Each row is a point on a landscape with many valleys, with its height.
A ball rolls from a point to the lowest of its 2 nearest points, and stops where none of them is lower. Distance is the straight distance between rows; heights are no part of it.
<608>: [113 118 111 196 147  83 129 134 106  87 125 145 158 166  84 106  91 127
 118 121 168 117]  (h 47.9)
<368>: [187 104 193  80 130 140 142 104 155 169 131 108 113 101 119  97 135 140
 162 176 118 123]  (h 60.0)
<775>: [ 53 131  88 177 143  83 126 154 133  80 122 182 118 144  85 158 128 115
 160  98 100 135]  (h 47.2)
<193>: [135  90 125 127  83 158 161  81  93 170 123 124 122 103 142 114 178  98
 104 127 138  83]  (h 13.6)
<423>: [107  99  72 173 127  93  78 132 127 136 157  94 126 167 112 145 124 102
  97  93 134 138]  (h 48.4)
<800>: [ 83 119 147 108 145 140 113 109 130 117 170 116 116 167  73 136 134  89
 139 125  53 138]  (h 40.2)
<376>: [119 157 140  60 115 134 104 110 113 144 125 147 112 127 133 153 130 140
  59 130 103 139]  (h 27.9)
<46>: [107 193 125  97 154 162 102 157 106  85 126 111 131 130 122 153 100 157
  91 118 109 173]  (h 38.5)
<14>: [134  98  88 167 113 111 157  79 127  96  79 141 146  97 136 126  97 174
 102 152 117 108]  (h 34.0)
<793>: [124 117 119 167 154  89 163  96 114  82  95 164 123 158 125 145  75  46
 115 132 116  93]  (h 25.9)
<62>: [130 130 100 139 154 123 162  98 153 112 111 147 131  85 153 124  84 179
 146 155 102 129]  (h 35.6)
<554>: [127 133 157  55 103 168 108 149 141 190 142 112 213 124 148  98 142 168
  99  90  73 169]  (h 17.4)
<470>: [134 104 121 204  86 104 121  94 146 122 121 104 141 159  84 162 167  66
 145 142 119 103]  (h 51.8)
<166>: [145 102 130 114 120 118 103 197 122 179 190 128 172 154 156  92 119 145
 166 123 184 105]  (h 51.9)
<570>: [105 139  67 185 195  95 143 169 126  85 133 142 141 112 148 108  80 113
 129 107 123 139]  (h 50.6)
<1155>: [112 119 133  67 156  79 102 127 136 129 163 155 138 145 148 126  65 113
 108 113 111 143]  (h 27.6)
<572>: [148  98  91 160 123 177 165 101  95 150 131 103 129 121 155 105 125 111
  91 121 145  89]  (h 10.8)
<1076>: [169 135 148 116 109 165  99 177 151 152 132 110 141 108 141 137 183 171
 210 152 183 136]  (h 60.8)
<765>: [154 114 142 159 104 113  93 150 113 172 154  78 132 153 112  93 148 105
 126 130 212 126]  (h 55.1)
<981>: [134 160 141 155 138  86 107 120 132 122  87 113 117 127 141 117 101 152
  95 165 167 192]  (h 13.9)
<1027>: [135  78 159 102 123 131 135 111  80 142 145 122 164 155  97  89  90 111
  61 104  87 113]  (h 33.3)
<1006>: [ 78 149 132 192 135  71 138 111 167 107 105 168 107 141  98 151 146  82
 169 146  87 143]  (h 51.0)
<78>: [145 123 148 176 114 118 155 138  95  95 134 131 135 161 107 115 133 109
 133 119 193  85]  (h 46.7)
<435>: [106 135 109 132 135  96 130  81 128  95  80 152  99 124 149 170  92  56
  70 103 128 125]  (h 23.0)
<354>: [ 94 102  47 113 160  92 117 133 155  92  97 138 103 121  92 183 110 131
  83  70 106 124]  (h 37.9)
<81>: [151 126 138 136 132 111  77  94 124 136 132  83 116 137 112 126 110 137
  82 154 145 177]  (h 17.3)
<583>: [148 106 110  77 120  93  70 108 153 134 136 123 136 120 144 137 110 185
  93 135 114 143]  (h 18.3)
<919>: [154 102 173 106 107 140  93 182 127 202 181  92 146 124 142  92 163 122
 156 122 191 122]  (h 53.6)
<1021>: [168 136 142 126 112 174 132 192 127 111 100 136 147 103 164 128 134 173
 192 125 200  90]  (h 63.1)
<1086>: [ 96 168  98  73 130 149 133 136 159 102 133 180 127 117 142 188 120 160
 162 134  61 121]  (h 56.9)
<489>: [131 111 109 177 105 175 185  98 112 112 138 121 127 124 108 134 168 138
 161 128 130  76]  (h 39.2)
<557>: [108 173 169  85 142 128 133 162 118 108 151 143 112 142 121 127 109 121
 170 138 161 113]  (h 62.2)
<685>: [124 161 142 125  88 102 107  82 102 109  86 146  94 143 111 167 155 112
  90 152 132 127]  (h 42.1)
<412>: [133  87  69 133 147  75  98 105 152 140 132 126 128 116 163 136  98 155
 113 116 116 157]  (h 21.5)
<343>: [173 114 161 153 191 158 179 148 109 108 169  70 141 161 114  78 114  94
 135 121 167  90]  (h 30.3)
<388>: [146 173 131  79 112 125 106 132 159 120  99 192 131 104 179 146 133 187
 160 169 116 142]  (h 50.4)
<59>: [ 98 132  83 164 131 104 120 131 114  98 131 137 121 181 111 151 123  64
  95  82 132 121]  (h 46.3)
<878>: [126 160 167 100  93 200 155 123 105 134 126 104 122 127 101 133 186 148
 134 118 100 127]  (h 47.3)
<906>: [ 64 134 121 190 151  57 136 171 157 108 135 171 144 125  90 127 129 161
 175 136 102 149]  (h 50.9)
<244>: [ 97 164 123 144 148  79 113 150 169 110 136 142 130 111 110 120 120 204
 173 169 107 175]  (h 51.7)
<594>: [119  92 135  84 128 137 130 122 108 151 179 134 166 151 141 120  78 136
 107  95 107 110]  (h 30.7)
<74>: [110 120 108 124 121 103 126 125 158 155 134 159 101  98 190 138 153 128
 199 146 146 114]  (h 44.5)
<635>: [154 111 137 180  98 175 142 111 113 123 119  68 115 131  95 132 177 121
 133 144 166 102]  (h 41.4)
<514>: [139 132 189 160  98 190 154 103 113 142 137  81 125 141  55 122 181 115
 134 141 102 131]  (h 43.8)
<358>: [127 143 107 123 108 172 146 125  88 115 100 165 123 106 180 140 131 138
 105 109 172 103]  (h 31.3)
<366>: [148 136  87 116 129 178 150 130 153 148 120 119 126  77 187 136 122 155
 150 151  89 131]  (h 38.0)
<782>: [105 125 154 159 173  87 157  99 171 103 118 156 104 131  88 118 103  85
 189 170  82 145]  (h 52.7)
<618>: [118 107  86 114 104 129 114 116  96  96  96 126 128 166  83 163 127 113
  35  58 109 107]  (h 24.3)
<504>: [102 134 111 107  84 149  98 123 143 172 167 111 120 125 128 152 201 140
 138 122  82 133]  (h 37.7)
<585>: [123 189 185  51 110 138 114 136 114 136 115 190 106 141 162 125 112 124
 111 122 127 128]  (h 33.4)
<591>: [142 164 124 117 118 194 152 162  83 157 113 128 137 105 197 110 143  90
  97 107 172 119]  (h 34.5)
<75>: [ 93  94  53 186 152  71 126 119 137  92 105 145 121 135 114 161 122 100
 133  87  97 114]  (h 43.2)
<600>: [132 151 157  93 109 206 177 117 119 117 105 146 115  92 137 138 146 139
 149 147 117  95]  (h 51.1)
<5>: [129 143 142 154 106  99  83 147 130 132 140 118 121 140 111 130 153 159
 143 157 192 138]  (h 56.5)
<779>: [121 110 100 137 101 126 111 156  79 141 140 111 146 159 134 125 138 151
  84  80 184 102]  (h 37.6)
<1134>: [112 104  98 168  94 126 105 109 133 120 150 118 144 162  89 148 161 129
 137 113 130 119]  (h 50.5)
<180>: [122 133 163 194 156  44 146 115 171 109  73 156 124 101 104 101 102 110
 148 170  86 168]  (h 53.8)
<196>: [151 120 198 104 124 163 129 102 150 184 160  61 130 125  95  90 158 135
 118 156  98 154]  (h 61.4)
<1137>: [130 121 156  60  77 183 121 152 132 181 158 121 189 122 122 113 193 182
 141 115  95 148]  (h 23.9)
<1053>: [117 111 126  66 101 177 136 116 131 188 157 123 148 101 152 140 196 154
 121  95  49 128]  (h 31.4)
<1119>: [166 126 174 115 151 119 130 127 186 144 132 106  97 107 134 107 146 131
 211 167 156 146]  (h 58.6)
<212>: [156 145 201 117 157 139 164 174 126  84 130 120 115 140  96 107 101 124
 171 132 197 117]  (h 64.2)
<262>: [135 111  91 151 174 166 159 138  88 158 162  91 132 125 179 102 119  68
  73  99 118 127]  (h 14.4)
<265>: [139 150 182  84 126 172  85 181 148 171 169  96 151 147 106 106 134 144
 141 138 137 174]  (h 65.7)
<713>: [ 98 108  75  80 139 117  96 128 127 108 120 101 122 159  66 167 112 136
  72  59  88 130]  (h 31.2)
<290>: [126 150 152 163  99 135 148 103 103  91  86 136 120 134  95 140 129 132
 116 141 167 124]  (h 45.0)
<483>: [163 135 135  47 105 120  80 108 124 166 132 128 131 133 124 128 148 197
  51 153  82 170]  (h 22.8)
<1089>: [105 145 118 101 123 133  96 159  93 117 156 122 136 145 106 139 124 148
 105  95 141 132]  (h 33.8)
<820>: [154 129 118 159 117 113 121  63 142 131  69 126  86 100 140 148 170 101
 130 190 124 152]  (h 55.7)
<393>: [116 106 112 113 114 124 136  94 122 148 106 138 105 124 155 137 142  79
  75 100 119 112]  (h 18.1)
<238>: [133 109 160  86 133 154 162  76 119 165 125 139 116 117 146 105 126  60
  89 103  77 135]  (h 22.0)
<139>: [139 117 161 124 172 185 169 163  89 118 188 104 145 154  93  87 101 135
 136 121 126  99]  (h 33.0)
<72>: [112 167 167 104 106 121 128 125 106 124 106 158  75 150 160 146 143  92
 106 136 174 123]  (h 38.1)
<89>: [111 145 113 155 128  75 161  97 130  92  59 178 105 108 142 142 102 152
  93 144 120 118]  (h 31.6)
<912>: [ 96 130  85 114 118 105 134 117 121  93  90 172 119 107 163 161 133 147
  96  96 144  93]  (h 25.8)
<462>: [149 110  73 152 151 108 112 181 128 151 171 107 136 139 185 106 115 113
 145 113 183 104]  (h 50.3)
<973>: [151 133 133 119 133 147 100 147 121 142 161  76 149 122 137 105  74 170
  98 136 146 156]  (h 20.9)
<16>: [114 114 112 155 122  84 122  85 176 140 140 166  86 142 129 160 151  74
 177 151  89 135]  (h 53.0)
<617>: [141 119 114  89 117 180  89 172 112 170 154  90 187 130 147 105 113 162
  86  97 113 163]  (h 22.9)
<530>: [135 147 230  85 119 167 129 159 123 184 146  85 148 143  86  94 184 133
 137 126 138 162]  (h 63.5)
<1090>: [130 132  99 126 119 105  97 168 155 151 136 137 157 100 152 128 111 201
 172 156 137 147]  (h 49.8)
<650>: [107 121 128 126  98 147 148  93  92  79 106 143 146 143  85 135  96 123
  70 107 100  96]  (h 17.8)
<726>: [128 191 146  61 108 153 150 126 129 102 101 181 115 101 152 160 125 168
 157 146 109  94]  (h 53.2)
<672>: [ 97 169 134  83 157 150 124 169 144 100 168 163 118 131 140 140 101 119
 179 131  85 136]  (h 59.8)
<1081>: [147 113 171 159 137 121 177 105 114  86 106 133 132 160  95 115 103  19
 142 144 132  94]  (h 27.4)
<844>: [134 139 165 132 111 107 120 165 146 117 137 144 130 131 105 136 156 190
 210 149 187 121]  (h 58.4)
<455>: [110 100 102 126 147 168 137 103 140 131 189 128 132 120 106 137 124 104
 165 119  48 120]  (h 43.4)
<415>: [119 112 162 115 103 123 111 112 105 133 128 106 133 172  80 125 108  73
  79 112  72 129]  (h 36.1)
<1025>: [122 105  72 180 173  94 139 135 116 111 146 138 130 152 168  98  90  97
 110 101 155  96]  (h 49.0)
<23>: [117 154 152 200 187  83 148 157 171  99  99 118 111 106  99 106 136 136
 177 151 127 176]  (h 55.4)
<940>: [163 145 148 117 166 151 161 173 130  83 110 131 144 110 119 110  86 178
 178 138 183 119]  (h 65.0)
<432>: [117 121 166 124  90 156 157 110  75 111 142 141 150 152  77 116 119 163
 110 111 112  77]  (h 13.2)
<38>: [173 129 144 142 143 144 147  90 154 133  95  96  74  75 142 116 156 125
 172 175 150 133]  (h 57.1)
<745>: [142 121 112 148 162 194 187 148 116 109 166 113 164 131 119 114 135 140
 179 132 121  72]  (h 36.3)
<327>: [103 133  82  50 143 162  97 168 124 137 133 104 136 117 164 144 107 106
  45  57  96 152]  (h 26.4)
<65>: [158 132  81 133  97 103  92 134 113 150  96 146 142  79 198 126 131 167
 118 145 203 122]  (h 13.8)
<816>: [143 151 127  93 111 191 118 156 125 171 116 137 122  76 196 133 149 118
 136 139 131 120]  (h 37.8)
<667>: [136 135 114 127 135  71 107 156 177 150  97 184 128  92 175 134 154 179
 189 158 124 152]  (h 47.6)
<199>: [133 103 102 193 121  55 108 106 124  93  94 119 158 157  94 133  79 155
 104 138 127 136]  (h 48.9)
<397>: [136 160 163 180 186 145 169 130 150  70  99  99  95 128  82 129 117 112
 171 146 124 178]  (h 57.3)
<456>: [129  87 109 140 103 137 115 104 137 168 159 115 114 115 153 128 177 131
 168 151 131 126]  (h 41.6)
<132>: [126  95 108 159 129  80 113  72 170 163 117 128  93 113 170 128 147  99
 148 172 113 170]  (h 54.4)
<580>: [114  93 105 109 139  37 104  90 167 127 116 157 116 137 137 144  74 117
  92 122 110 145]  (h 24.4)
<1133>: [119 144  80 115 148 161 130 154 104 135 145 112 122 122 170 143 112  81
  75  75 128 149]  (h 19.4)
<79>: [149 140 118 161 117  91 100 105 125 155  84 127  89  91 173 108 144 142
 115 170 207 167]  (h 10.2)
<987>: [192 111 179 167 168 127 186 129 127 103 128  94 118 140  91  95 122  64
 166 133 163  87]  (h 28.8)

For each start below, name the point where the ball stops.
<530>: <1006>
<78>: <583>
<940>: <1025>
<800>: <583>

Call two points neighbours if one is among the 2 nearest of the other. Go from one point of each pair to the other, from neighbour to neighbour, staying as low as possible. Name the highest point that can't be avoided.
<79> / <393>: <327>
<432> / <583>: <1027>
<432> / <1089>: <46>
<393> / <912>: <358>
<554> / <79>: <617>
